A landscape with many peaks, sampled at points; each row gives a point and its height.
From any point a climber steps to the highest of the 2 points nearest to it. It stops when none of these is higher. Distance is the straight distance between rows; heights are no part of it.
q_405 (h 386): [-31   7 -37 -65 -12  16  11  51  30  52 -40 -10  -5 -29   9  40 -60 -14
 -50 -17 -41 -31 -38]
q_825 (h 506): [ 23   1   8 -39  22   6 -37  13  16 -28  10  13   6  35  -2 -11   3  14
  -8 -26   0  -4  -8]
q_326 (h 694): [ 59 -14  23  26  12  34  44 -29 -36 -27   1 -47  -3  22  20   8  24  19
 -33 -37  51  -1  -4]
q_697 (h 415): [ 13  29 -16 -47  22  24 -29  28  46  27  15  54   1 -19 -24  48 -56 -35
 -27  -1 -32  37 -39]
q_24 (h 461): [ 19  -7  44 -30 -23 -14 -10   4  25 -46  39  -1 -14  47  12  -1 -19  49
 -36 -21 -27  21  37]
q_591 (h 389): [-27 -58  49  98  -7   4  61 -15  12  22  25 -48  17  -8   4   8 -27  29
 -14  -2  32 -35   9]
q_445 (h 427): [ -1  49  47 -35 -24  40   9  25   2  -7 -36  25  10   9 -46 -42  -5 -26
 -38   9   6  31  34]
q_350 (h 467): [ 52 -51 -14 -42  52 -19 -29 -33  45 -45  52 -33   7  -5  51   2  40  -6
  46  12 -49 -21  12]
q_84 (h 444): [-46 -48  36 100  42   5  69  13 -17   7  47 -57  -7   5   3  18  10  10
  20 -20   9 -51 -29]
q_998 (h 541): [ 95 -26   4 -13   8 -16 -20  18  30 -30  -5  -1 -30  68  18 -15  41   9
 -20 -36 -12 -25  -1]
q_900 (h 459): [ -1  24  10 -63  -2   4 -14  10   9  24  -9  31  10  -7 -23  35  -7   4
 -40  -6 -30   1 -14]
q_147 (h 476): [ 37 -46  29  49  13   0  -6  38  25 -27  17 -39  -8  25 -29  22  15   5
  28 -41  51  26  63]
q_923 (h 279): [  6 -37   1  55  18 -35 -19  42  -4  14  30 -38   1 -20 -23  49  15  25
  74 -46   8  13  56]
q_563 (h 562): [-19   5  -1  46  47   6 -13  21 -37 -13  -5  35   5 -17 -25 -46  28   3
  34 -33  83 -27 -16]
q_349 (h 554): [-39   4  17  62 -49  20  -6 -15 -56   7 -18 -31 -25 -43 -51 -18  -1   6
  16 -10  37  17  50]
q_911 (h 364): [ -4 -33  21  82 -24  33  40   2  25  25  -7  -6  -8  37  22 -16 -36  28
 -22  10  23 -37 -13]
q_432 (h 153): [ 22 -26   5  59 -17  22 -63  21   0  -7  15 -44 -35 -24 -13  34  30  26
  51 -66 -20  -6  49]
q_552 (h 616): [ 29   1   1  17  -4  -3 -43 -10 -21 -54   5 -23 -34  51   4 -58  26  13
  -7 -68  38 -23 -54]
q_810 (h 277): [ 19 -34 -23  20  41 -22  -2  36   7 -36  66  -6   5  18  36   8   7  24
  55 -17  -6  13  15]
q_842 (h 420): [ -48   39 -101  -63   27   -4   26  -16  -34   29   -6   28   10  -36
   20  -29  -21  -23  -16   53  -22   13  -56]
q_913 (h 139): [-16   6  -5 -24  -9 -42 -45 -55 -15 -31  23 -12   3 -35 -29  -4  16   0
  36 -14 -11  14 -22]
q_978 (h 515): [ 13  20 -25 -24  22  -4 -42  11 -15 -13   9  43  28 -32 -33 -44   9 -17
  10 -24  55   3 -33]
q_868 (h 57): [ -1  12  -1 -23 -45 -34 -45 -57 -46 -12  12 -31 -32 -41 -31  12  67 -33
  65   1  -8  51   9]
q_701 (h 300): [ -1  -6  11   7 -31  46  19 -50   5  35 -38 -30 -11 -13   0  36 -15 -22
 -55  22 -30 -12 -13]
q_826 (h 347): [ 22 -26   0  42 -18  38  11  21  55   0 -26  25 -17  50  10 -27 -32   6
 -46  11 -33 -29  -9]
q_594 (h 589): [ 13  -9 -26  11  16  12  19 -36   6  12 -21 -23   8 -19   1  28 -10 -22
 -22  14  46  40   1]
q_739 (h 624): [-36   4 -80  23  -5 -27 -12  -9  35  10  -1  17  30  -6  -9 -43 -13 -44
  40   0 -16  18 -11]
q_974 (h 490): [-63  13 -40   4 -18   4 -11  19  16  10 -16  -1   9  19   5 -40 -28  -6
  30  28 -52   9  31]
q_558 (h 465): [  5  14 -56   7  13 -39 -58  18 -23 -56  27  35  24  12   4 -90  15   6
  18 -14  37   6 -31]
q_187 (h 458): [-20  44 -16  -9 -29  30   2  51  15 -11   0  10   9  11  -9 -12   3  23
  15   8 -27  -7  48]
q_525 (h 514): [ -8  28  -5 -49  16  -4   6 -32  37  15 -18 -32  37 -28  13  -8  42 -63
  44  32  14 -34  11]
q_258 (h 278): [-29  35  14 -14  -6 -21  13 -36  10  14  25  -4 -37 -20  -9  79 -48 -52
  28  42   1  66  -3]
q_165 (h 460): [-64  28 -75 -15  14  16  35   3 -43  35 -52 -10  15 -27  10 -32   0 -17
   7  37  29  -7 -25]
q_129 (h 655): [ 21  -4  -2  18   8  48  50 -12 -39 -14   0  -8  11  11  16   8 -26  27
 -47  16  44  40  10]
q_171 (h 345): [-28   7   0  14  -2  19   6  37   0  31 -13  19  15  26   9  -3 -50  18
 -12  -5  28 -36 -20]
q_362 (h 142): [-30  -6  13  14   2  -6  -8  27 -25   5   6 -15  34 -15 -10  14   3  40
  38 -38  36  -7  42]
q_376 (h 421): [ 12 -16  45 -21  -7  -2  14 -49 -24   8   8  41   1 -25  23  39   7  -1
 -20  44 -14 -21  -8]
q_67 (h 598): [ 27  -3  11  62   5  23 -31  44 -22  -7 -24  -9 -48  37  -4 -39  14  30
  18 -56  42 -33 -17]
q_342 (h 247): [-40  33 -39 -20   8 -34  26  15 -32  19 -12  33  17 -30 -17  12 -39   3
  -5  18  15  54   8]
q_238 (h 180): [-15  37  24 -28   2  -6 -11  -9  31  29  16  26 -31 -28 -31  30 -22 -79
  66  54  26  46  -9]
q_693 (h 586): [  7   9  -2  58 -10  27 -26  18 -18 -18 -34   7   7   5 -10 -45  25   2
   3 -21  37 -19  30]
q_836 (h 346): [-27  33 -66 -32  33 -41  13  -1  -8  49 -31  57   8 -36  -6 -11 -11 -43
 -28  34  -4  54 -47]
q_584 (h 406): [ 16  61  20 -13 -23  42  -5   4   7  24 -16  45  -1 -30 -48  -6  11 -58
   0  48  -2  59  23]
q_63 (h 209): [ 57 -20 -10   7  15 -15  19  17 -13 -35  41 -23 -28  39  40  31  21  64
   6 -47 -22  -8  41]
q_177 (h 575): [  3  23   5  -9   1  -7  34 -20  43  68 -46 -18  28 -17  -3  16  30 -66
  19  55  17   6   9]
q_605 (h 328): [-20   1  92  -2 -63  -7 -17 -20  -9 -34  24  -5 -28   2   7  18   8  59
 -20  29 -53 -15  32]
q_822 (h 183): [ 38 -40  28 -18   1 -41  31  14 -32 -46  23   6 -51  55  49  -1  -3  77
 -37 -48 -24 -19  -5]
q_368 (h 441): [-16  33   3  -8 -41  10  -8  82  23   4 -48   5  37  35 -22 -44   4   6
 -41   3 -14   6  45]
q_97 (h 528): [ 46  -4  -7 -37  14  -9 -35 -46  42 -62  38 -40  33  15  40 -46  49 -34
  11  26 -30 -14 -15]
q_510 (h 361): [  6  -5  92   4 -22   4   5 -25 -24 -18  30  37  -4  -1 -21  10 -22  34
 -13  38  -4  -4  35]
q_919 (h 376): [ 10  47 -17 -20   7  23 -28  53  20  12  12  58  -2 -19 -33  14  17 -33
  31  26 -30  59  27]
q_938 (h 576): [ 71 -15 -20 -31  26  -8 -34 -21  36 -52  -8 -24   0  31  30 -40  56  -8
 -26 -15 -24 -35 -52]
q_852 (h 412): [-45  53  -4 -67  -4  20   7  53  12  66 -38  29   0 -39  -1  15 -29  -5
 -26  25 -15 -74 -49]
q_148 (h 373): [  3  15 -21 -30  17  32 -33  66  39  -8  31  53  -3  21 -20  -3 -53 -21
   3   1 -33  43  22]
q_668 (h 379): [ 48 -56 -38  11  42 -14 -22 -24  45 -25  59 -32  16  14  18 -10  -1   2
  25 -15 -19  20   1]
q_43 (h 167): [ 28 -28  48 -28  31 -23  22  19 -50 -39  14 -16 -80  88  50 -45  -6  51
 -50 -51  -2 -46 -50]
q_751 (h 266): [ -1  -7 -22  -2 -19   6 -28 -83  -2 -12  -9   6 -29 -16   1  15 -12 -23
 -39   3 -24   7 -34]
q_609 (h 408): [ 19 -21 -41   2  17 -65   2  -8 -11 -55   4  11  30  39  17 -88  49   3
  16 -40   4   3 -32]
q_334 (h 542): [ 21 -45  43  48 -44  23  19  25   5 -29  22 -52  11  12  -5 -10   2 -10
  46 -11   8  24  86]
q_801 (h 435): [-19  21 -25 -56  22   2   8  -7   0  49 -32  29  12 -32  32  22  -3 -35
 -15  36 -18 -59 -44]
q_244 (h 445): [-23  15  17 -33  11 -14  53 -75 -12  10  -2 -30  -5 -25  -5  47 -27 -35
  -3  15  21  41  25]
q_573 (h 326): [ 16   8  26  15 -44  44  25   6  34  23 -12  23   0   4   1  19 -34 -13
 -72  55 -28  -9 -28]
q_797 (h 526): [ -7   8  34 -55  -2 -22  48 -43  10  33 -20  53  12  -6  21  29  17 -41
   7  72 -29  10 -14]
q_488 (h 470): [-30  38  -4 -55  14   0  -2 -28  25  51 -70  -5  -2 -18  14  32  39 -57
  36  35 -28 -66 -17]
q_897 (h 338): [ 48 -23 -23  -5  19 -16  -9 -64  -6 -20  33  17  -2 -19  30  14  11 -11
  -3  36 -12  16 -29]
q_997 (h 492): [-61  -1 -80  55   6  -7   2  -6 -14  27 -36  19  27 -23 -15 -66 -17  -3
  17  21  25  -3 -24]
q_472 (h 375): [-25   2   7 -40 -18 -27  30  14  28  55 -19   7  11 -14   0  75 -55  -2
 -21  16 -36  -6  -8]
q_181 (h 498): [-54  -9  42  56  36   4  35  30 -35   0  20 -32  -5   0  -3  -5  -6  55
  22 -44  31 -61 -18]
q_861 (h 658): [ -8 -28  16 -19  -1 -14  63 -31   9  62 -38 -10  38  15  32  22  19 -20
  -1  64  -6 -32   7]
q_57 (h 651): [ 38 -16  12  24   8  12 -29 -44 -26 -57  21 -41 -24   6  -7 -14  31  28
 -30 -63  23  15 -14]
q_636 (h 133): [ 22 -21  21  51 -31   8 -40  13 -10  -1  -5 -16 -34  -6   1  29  37  70
 -22 -34 -27 -20  14]
q_229 (h 314): [ -6 -27   3 -28  -9  -1  37  14   2   9  -5  -9  10  18  17  33 -61  28
 -63  -6   0 -24 -14]
q_218 (h 172): [-36  23   3 -16  -4 -29   2  -8 -53  12 -25  33  26 -26 -31  12   9  13
  34 -10  44  34  38]
q_478 (h 313): [-35 -10 -54 -17 -13 -67 -32 -39   6 -24  18  -6  25 -28 -17  -2 -22 -37
  48 -10  -3  59   2]
q_118 (h 527): [-68  -4  53  95 -16  25  17  15 -55  -2   2 -40   0 -20 -25 -17   0  40
  12 -23  24 -16  32]
q_684 (h 125): [ 65   1  19   8 -32  29 -27  44   1  15  -3  28  -6  20   0  50  26  66
 -48 -13 -28   4   9]

Where does a climber stop that starts at each point below?
q_218 | q_739
q_822 | q_938
q_978 | q_326
q_573 | q_326
q_852 | q_861
q_171 | q_326
q_238 | q_739
q_919 | q_739
q_349 | q_326

Write out the way that a climber takes from each point below.
q_701 | q_573 q_826 q_911 q_591 q_84 q_181 q_118 q_349 q_693 q_67 q_552 q_57 q_326
q_405 | q_852 q_801 q_488 q_525 q_177 q_861
q_558 | q_978 q_563 q_693 q_67 q_552 q_57 q_326
